A landscape with many peaks, sampled at points; each row gives a point and its height.
From any point a climber takes the steepest step (rise divided by distance) to one of its 6 nearest points. It stops when none of these is higher. Distance is the straight distance between rows; heights are no part of it.
Q_176 height 4.91: [157 187 131 163 141 174 108 187 153 143]
Q_254 height 5.77: [108  73 121 120  94 112  99 127 109 127]
Q_881 height 4.90: [ 99 163 155 177 135  90 143 137 142 113]
Q_102 height 5.46: [188 154 117  81 150 134 135 131 152 120]
Q_925 height 5.42: [ 75 141 146 174 121 138 191  88 142 126]
Q_889 height 3.24: [118  91 151 134  93  90 137 114  99 122]
Q_295 height 3.83: [115  61 136 109  84  98 136  81 102 118]
Q_950 height 3.74: [125 109 120 115 110 152  93 159 128 145]
Q_678 height 3.84: [113  86 152 122  89  97 163  87  99 125]
Q_378 height 4.53: [152 157 111 111 124 173 119 159 142 142]
Q_606 height 3.98: [121 137 134 176 131 128  91 180 131 141]
Q_739 height 4.75: [ 91 156 156 170 128 109 178 113 136 115]
Q_526 height 4.14: [219 111 124 103 186 119  86 156 153  73]
Q_429 height 3.63: [113 126 144 163 123 122  96 178 125 144]
Q_623 height 2.71: [103 113  92  66 142 157 105 103 106 137]
Q_156 height 4.07: [115 103 159 147  92 102 181  85 104 128]
Q_91 height 3.64: [ 95  95  79  72 147 148 103  83  92 140]
Q_2 height 4.59: [203 129 120  89 188 113 118 110 134 102]
Q_456 height 2.14: [137 135 107  70 133 171 114 134 127 146]
Q_955 height 4.25: [144 147 117 104 122 165 112 162 138 150]
Q_972 height 4.80: [212 124 114  99 179 104  99 126 144  88]
Q_980 height 5.64: [ 55 113 120 190 113 161 170  73 151 147]
Q_155 height 3.70: [117 112 142 156 103  96 120 152 120 125]
Q_574 height 5.36: [ 97 109 144 149 101 135 208  74 120 137]
Q_488 height 3.97: [ 90  68  91  90 117 126  91  77  89 123]
Q_495 height 3.76: [ 82  79  70  77 135 133  98  77  88 129]
Q_240 height 4.93: [185 190 122 125 139 162 139 174 158 129]
Q_667 height 3.82: [119 112 151 154  99  85 141 130 111 120]
Q_789 height 4.17: [100  62 109 100  99 112 102  80 101 118]
Q_771 height 6.35: [ 74 125 128 170 114 147 194  76 129 140]
Q_601 height 5.81: [ 63 102 118 173 108 157 183  73 135 160]
Q_505 height 4.57: [ 92 172 163 167 130 100 165 122 144 108]
Q_714 height 5.56: [121 126 124 139 109 138  96 168 118 142]
Q_589 height 5.08: [206 137 123  91 168 116 124 142 158  98]
Q_686 height 4.08: [117 122 145 164 115  99 114 160 118 127]
Q_305 height 2.75: [117 101 109 109 113 145  99 142 118 144]
Q_858 height 4.92: [172 176 123 117 127 171 129 159 150 134]
Q_753 height 5.87: [116 144 152 180 134  91 112 166 139 126]
Q_393 height 0.33: [149 141 106  63 159 156 125 102 121 139]
Q_733 height 4.84: [109 157 163 173 131  87 151 137 130 114]
Q_846 height 4.15: [118  88 135 127  89 101 109 121 106 117]
Q_882 height 4.32: [109 133 161 168 112  92 150 128 117 119]
Q_693 height 4.56: [ 99 139 158 168 113 104 186 105 128 119]
Q_489 height 5.20: [118 159 151 188 153 127  91 191 149 135]
Q_534 height 0.17: [147 134 101  62 165 146 131  97 111 141]
Q_776 height 4.61: [129 161 140 169 130 157  90 186 141 151]
Q_827 height 3.27: [102  88  97  87 111 138  95 116 117 138]
Q_69 height 5.83: [100 164 169 183 149  80 118 166 156 116]
Q_973 height 1.32: [189 140 112  70 174 124 130  85 116 125]
Q_76 height 5.10: [185 172 120 103 133 159 140 151 154 131]
Q_852 height 1.99: [155 142 109  67 153 146 126 120 130 133]
Q_783 height 5.13: [210 157 126  98 154 128 145 156 165 103]
Q_424 height 4.21: [141 158 118 140 120 171 108 178 138 153]

Call two points neighbours if one is among the 6 nearest of the other. Go from one point of each pair to the other, from neighbour to neighbour, staying as high as possible. Name the lowest point that can't be avoided.
Q_254, Q_102 | Q_678
Q_714, Q_771 | Q_776
Q_771, Q_753 | Q_739
Q_102, Q_753 | Q_176

Where does a climber stop that starts at each point below?
Q_156 | Q_771
Q_176 | Q_753
Q_678 | Q_771
Q_240 | Q_102
Q_526 | Q_102
